Points, in no order, along strands that fork and pass close to each other.
In the rows, zero is written as 128.
Points whose rows are less than 98 apart are linked; no others are. Some points are linked to none.
q852: [116 158  86 121 152 130 168  74  78 173 144 101 178 123 125 167 115 163
  90 168 132  89 125  92 186 105 202 143]
q480: [127 167 115 109 141 112 147 144  70 146 168 111 117 107 165 103 154 103
 153 129 130 120 113  91 109 100 152 160]
q329: [ 91  87 112 154  96 141  70  88 203 193  99 184 148 126 102 149 148 121
 122 155  92 142 136 149 138 201 101 156]
q860: [141 156 118 136 148 118 151 118 136 123 129 118 151 144 128 138 129 149
 124 119 155 124 127 122 148 118 149 126]
q797: [ 71 102 138 143 106 179 112 148  67 148 117 143 118  69 114 119  44 123
 138 129  77 165 145 155 137 143 107 105]
q343: [113 151 140 114 130 142 192 130  27 105 136  84 124 145 181  69 137  99
 122 109 133 110 120  80  74 106 141 113]
q309: [135 155 113 109 158 125 184 124  73 135 150  88 150  99 157 128 128 135
 117 138 153  98 121  97 153  83 194 155]
q94: [120  93 175 119 111 140 192 142  81  73  86  90 122 165 146  92 106 108
 103 119 123 121 132 122  69 141  92  75]
q130: [184 113 134 146 137 150  74 127 199 119 154 152 110  98 104 189  84 156
 145 126 155 125 148 157 196 103 134 142]
q472: [ 79  74 117 140 119 127 159  93 175 127  64 131 172 139 101 103 130 134
  89 148 106 118 124 162  92 189 111 127]
q566: [ 90 127 118 134 126 122 178 100 121 122  79 121 168 199 117  96 167 129
  94 132 126 119 124 128  83 157 128 101]
q258: [100 198 116 139 118 140 125 110  39 146 154 134 144 169 117 132 121 123
 153 113 123 149 118  80 117 141 111 100]
q315: [102 202  97 131 122 126  94 102  61 180 171 153 135 143 116 152 135 113
 172 127 111 151 112  84 133 144 115 137]
q71: [114 139 102 114 151 131 198  90  80 149 130  82 174 112 145 135 123 151
  89 155 140  88 122 107 159 101 207 147]
q307: [170 122 134 142 129 145  77 134 212 107 114 154 125 146 107 155 102 147
 139 101 148 152 151 150 148 135  99 116]
q195: [170 134 134 116 130 139  71 149 101 120 211 140  76  71 112 170  89 135
 193 138 138 131 122 138 192  70 136 152]
q685: [177 145 144 120 163 126 185 151 110  77 135  73 140 111 148 123  98 153
 122 108 180 113 126 126 153  69 171 116]
q380: [158 100 138 110 117  94 103 159 181 130 175 116  70  89 161 113 192 104
 143 149 127 112 119 154 116 102 129 171]
q618: [113 131 117 149 109 129  93 102 178 155  99 170 148 175 102 130 148 123
 136 119 121 157 134 135 118 177  92 126]
q776: [146 158 118 140 126 131  46 119 153 154 177 166 106 127 112 176 138 124
 184 129 124 143 124 123 165 128 112 154]
q978: [154 142 102 117 145 114  97 113  72 163 211 156  94  67 122 171 130 139
 162 156 117  97 111  99 189  80 165 173]
q540: [171 110 116 147 149 108 109  92 203 153 138 160 128 100 127 178 159 170
 101 150 136  80 139 131 192 114 177 168]
q588: [158 178 141 116 143 116 130 164  74 102 160 109 108 137 150 113 128 116
 164  99 148 134 117  94 111  93 117 109]
q220: [167 108 138 143 128 135 107 132 190 115 130 132 121 104 113 155  91 147
 127 124 148 139 133 161 166 120 129 133]
q461: [159 163 161 112 120 137 125 167  50  91 167 106  92 121 141 121  82 118
 172  93 138 146 122 104 118  84 109  92]
q731: [145  56 139 150 123 157  72 133 210 141 132 158 112  59 102 172  87 144
 112 152 120 123 148 176 188 132 127 147]
q210: [132 151 126 116 130  86 124 152 138 132 127 130 115 157 150  93 199  96
 143 117 129 133 122 120  90 137 115 142]
q977: [127 126 136 129  96 109  77 142 165 149 140 150  94 131 133 114 167 100
 157 124 111 154 122 148 103 152  90 143]
q451: [107 123 131 127 145 124 205 115 112  92  77  91 169 189 136  90 157 138
  85 127 146 102 124 126  89 130 153  99]
q487: [ 77  76 119 150 128 187 124 126 101 144 119 140 155  44  83 160  17 154
 111 150  92 143 147 162 199 137 139 119]
q541: [146 176 143 136 141 151 159 133  55  89 148  98 140 146 125 139  76 150
 136 102 164 134 124 101 145  96 138  85]
q859: [134  78 177 115 113 137 161 165 128  67  70 111 117 158 128 116  90 111
 101 113 119 138 141 139  79 147  68  62]
q764: [164 136 122 141 129 120  81 129 212 122 122 153 123 161 117 144 152 132
 150 108 145 146 141 136 138 142 105 136]
q796: [144 148 121  91 173  81 135 170 143 126 139 114 119 117 167 120 199 110
 121 139 161  98 123 100 125  91 176 184]
q684: [ 95  62 158 122 106 148 119 172 134 107  86 126 109  78 130  96  83 106
 108 123  76 148 140 174  93 161  82 103]
q533: [145 103 157 101  85 103 100 175 149 112 135 119  68 114 158  80 167  83
 146 118 107 146 120 160  64 133  85 125]
q615: [175 107 125 139 140 114 100 101 153 153 175 159 105  64 119 179 142 162
 120 154 132  81 128 133 202  91 176 167]
q386: [140  81 167 113 101 126 122 171 158  87  78 128 102 138 131 110 116 102
 110 108 106 150 140 157  77 153  65  82]
q332: [123 113 104 154 144 148 151  93 193 112  79 133 181 176  89 145  94 182
  95 118 155 125 141 141 137 146 129 102]
q194: [131 191 141 140 131 144 128 134  52 105 148 126 131 180 115 144  96 136
 152  97 150 148 127  87 128 118 105  75]
q278: [125 181 102 131 135 112  69 122 105 167 184 159 113 132 125 158 156 114
 183 130 117 141 108  98 144 128 112 160]
q166: [155 100 153 103  95 108  93 169 158 121 168 115  63  85 156 101 158  97
 155 135 116 139 119 165  99 107 105 147]
q911: [148 110 114 135 144 104 136 115 232 123  85 142 143 172 123 115 183 133
 107 120 143 127 142 152 121 150 127 142]
q355: [ 75 146  76 147 114 155 156  54  95 169 108 111 198 170  92 149  99 167
  89 160 113 120 110 117 143 158 159 107]
q810: [ 80 141 138 126  83 130 110 123  75 165 137 149 104 133 136  93 134  92
 152 122  88 160 121 122  79 169  92 122]
q696: [101 133 128 147 111 135 123 107 129 136  99 149 149 165 104 125 118 132
 124 119 125 151 130 133 115 168  99 100]
q669: [121 164 121  98 148 124 178 149  44 118 149  87 123 114 187  76 153  92
 135 116 143 107 118  73  87  86 161 151]
q995: [110  87 131 131 124 103 164 112 177 118  68 126 146 154 124  85 173 115
  97 134 115 121 125 167  78 173 112 131]
q939: [120 135 133 108 160 125 209 130 103  89  93  75 166 159 159  89 155 136
  85 122 166  96 126 114 106 105 180 115]
q106: [102 152 155 124  99 177 148 130   6 122 157 115 101 109 140 102  63 111
 157 108 111 154 127  99 107 113 123  92]
q583: [100  84 168 134 117 164 149 168 103  78  74 116 131 142 115 126  54 124
  98 119 107 144 148 134 102 152  72  52]
q592: [158 125 126 127 126 125  66 123 120 151 210 165  80  71 112 174 130 137
 172 152 121 110 119 129 190  86 144 168]
q387: [121 171 101 129 155 107 134 111 164 135  96 151 160 213 112 120 193 129
 121 113 145 135 139 105 115 141 126 124]
q613: [148 123 135 103 144  83 155 157 169 112 110 108 117 139 162  87 196 104
 116 123 145 114 127 144  98 122 144 148]
q938: [138 191 128 111 163 108 146 167  66 101 136 107 128 169 154 106 164 111
 143 103 159 124 121  74  98  98 129 116]
q282: [174 110 147 110 105 113  62 172 192 104 168 120  70 100 140 132 154 107
 161 123 131 148 128 163 120 100  93 134]
q647: [158 152 127 138 124 126  44 133 186 131 149 158 103 148 120 156 145 118
 179 114 130 153 132 134 141 134  94 138]
q88: [153 130 154 110 154 125 205 150  95  73 109  61 138 125 165  91 126 134
 106 107 167 101 126 121 116  88 165 110]
q276: [ 73 110 110 142  95 133 122  81 137 184 105 150 156 123 108 134 122 128
 115 153  94 140 120 145 126 188 117 141]
q499: [ 60 102  85 148 115 149 173  61 122 146  83 102 201 153  93 134 101 164
  76 167 103 105 107 136 115 173 155 117]
q962: [123 179 118 101 154  94 146 164  85 126 124 118 124 162 161  85 201  92
 137 114 142 123 121  83  75 117 131 141]
q312: [175 153 147 127 147 136 153 148  94  84 152  96 127 111 128 139  75 149
 145 100 168 131 127 125 158  80 145 105]
q832: [ 83  98 158 137 111 173 129 158  75 113  96 125 121 101 116 117  47 128
 119 120  93 156 145 143 117 147  92  79]
q816: [119 108 106 149 107 123  86  88 221 173 101 177 145 160 109 138 178 122
 127 140 111 139 138 143 130 186 104 155]
q320: [ 54  70 104 146 118 140 179  80 151 117  67 107 194 136  91 113 107 153
  74 162 100 101 116 153  95 184 137 122]
q895: [128 158 103 108 145  97 117 140  88 169 183 135 108  95 158 133 173 110
 153 150 118 110 112  90 128  99 155 183]
q828: [145  84 170 102  94 112 139 166 136  92 100 110  84 123 153  79 140  89
 123 113 105 139 126 159  55 142  83 104]
q578: [173 150 107 135 167 112 113 106 136 142 173 147 128  95 118 191 127 164
 131 142 144  90 126 110 209  86 181 163]
q453: [161 135 125 100 158  82 117 182 162 115 162 108  86 103 172 113 201 106
 141 141 147 105 120 124 119  80 149 176]
q265: [100  70 136 138 117 161 135 128 115 142 122 131 132  49 106 139  52 141
 114 148 106 138 131 166 165 139 136 138]
q118: [161 128 154 115 100 132  55 177 151 106 158 133  76 107 127 138 110 113
 171 110 121 162 130 160 127 102  87 114]
q189: [130 161 107 100 171  96 150 137 111 146 142 111 141 116 157 137 172 127
 112 144 153  95 122  90 143  93 187 176]
q660: [ 80 120 155 120  83 135 144 128  62 137 116 134  98 145 151  73 135  80
 139 121  86 149 125 117  48 171  87 104]
q304: [ 69  78 113 148 102 148 100  99 176 172  88 164 156 102  99 139 106 128
 106 152  85 144 130 160 138 197 103 143]
q148: [123 167 105 140 129 112  99 106 162 151 114 167 148 195 107 131 180 120
 144 113 127 149 131 109 118 160 100 130]
q32: [144 110 135 118 140  93 166 136 189 102  76 121 134 174 135  84 191 115
 103 118 139 121 135 154  90 140 123 124]
q806: [129  69 145 134 101 142  68 159 198 136 122 141  96  75 122 134 110 111
 126 140 106 149 141 185 138 143  98 136]
q342: [120 140 165 119 100 157 121 158  47 114 146 121  91 113 134 115  67 112
 159 101 114 160 131 119 109 114 102  90]
q959: [163 146 122 133 153 116 139 124 134 127 157 124 132 106 129 160 116 150
 136 131 156 116 125 127 176  95 163 148]
q914: [110 116 158 122 107 127 172 133  74 106 103 111 117 166 148  81 139  99
 123 116 117 129 128 117  63 153  96  94]
q388: [151  45 137 153 120 132 104 108 217 144 125 156 115  56 111 165 117 154
  90 161 125 101 137 171 178 138 145 162]
q204: [151 149 106 112 159  97 110 133  99 159 187 140 106  81 144 158 165 132
 140 156 129  91 115  93 165  80 171 183]
q970: [117  52 140 143 126 156 116 144 177 126 113 135 130  45 102 145  59 142
 101 148 110 130 138 180 173 142 128 136]
q428: [141 157 101 147 155 137 137  98 185 118  97 146 174 204  99 153 126 175
 118 104 165 134 150 117 145 133 130 105]
q53: [125 108 103 141 148 119 162  91 212 127  78 133 174 169 113 134 147 162
  91 132 146 116 139 146 137 147 150 131]
q286: [161 175 102 141 169 126 129 111 174 112 127 138 158 171 114 166 118 172
 131 105 174 126 144 113 172 110 150 126]
q543: [109 167 115 126 144 112 161 122 118 126  94 132 160 211 124 103 187 119
 112 119 141 124 130  99  94 138 126 105]
q937: [ 99 175  78 136 134 145 157  70  80 163 134 105 188 165 108 159 109 165
 100 153 131 117 117  98 162 127 173 116]
q367: [ 83 140 120 136  89 133  99 101 102 184 137 157 126 124 118 131 127 111
 145 135  93 157 122 131 121 170 109 140]
q882: [156  80 122 155 134 133 120  91 208 146 121 153 139  93 111 175 109 171
  95 151 136 100 139 151 188 132 157 157]
q120: [154 152 153 125 113 132  82 158 116 109 148 135  97 125 123 138  95 123
 168  99 131 160 127 136 132 110  96 104]
q594: [106 147 144 125 110 168 185 115   6 110 154  93 118 125 165  81  94 107
 132 111 123 128 115  84  91 110 137 102]

A fork is a point with three links, a tip a point with one. Leave the first point through the second and follow the links. Name the first fork or tip that comes.
q852 / q937 => q32
q938 / q588 => q195
q53 / q332 => q487
q776 / q278 => q618
q685 / q312 => q130
q995 / q472 => q166
q816 / q329 => q859

Follow the links from the first point to the second, and from the first to the third. Name the last point that the two ways share.
q499 / q615 / q195 => q32
q461 / q380 / q428 => q32
q120 / q696 / q613 => q166
q685 / q832 / q282 => q859
q118 / q937 / q566 => q166
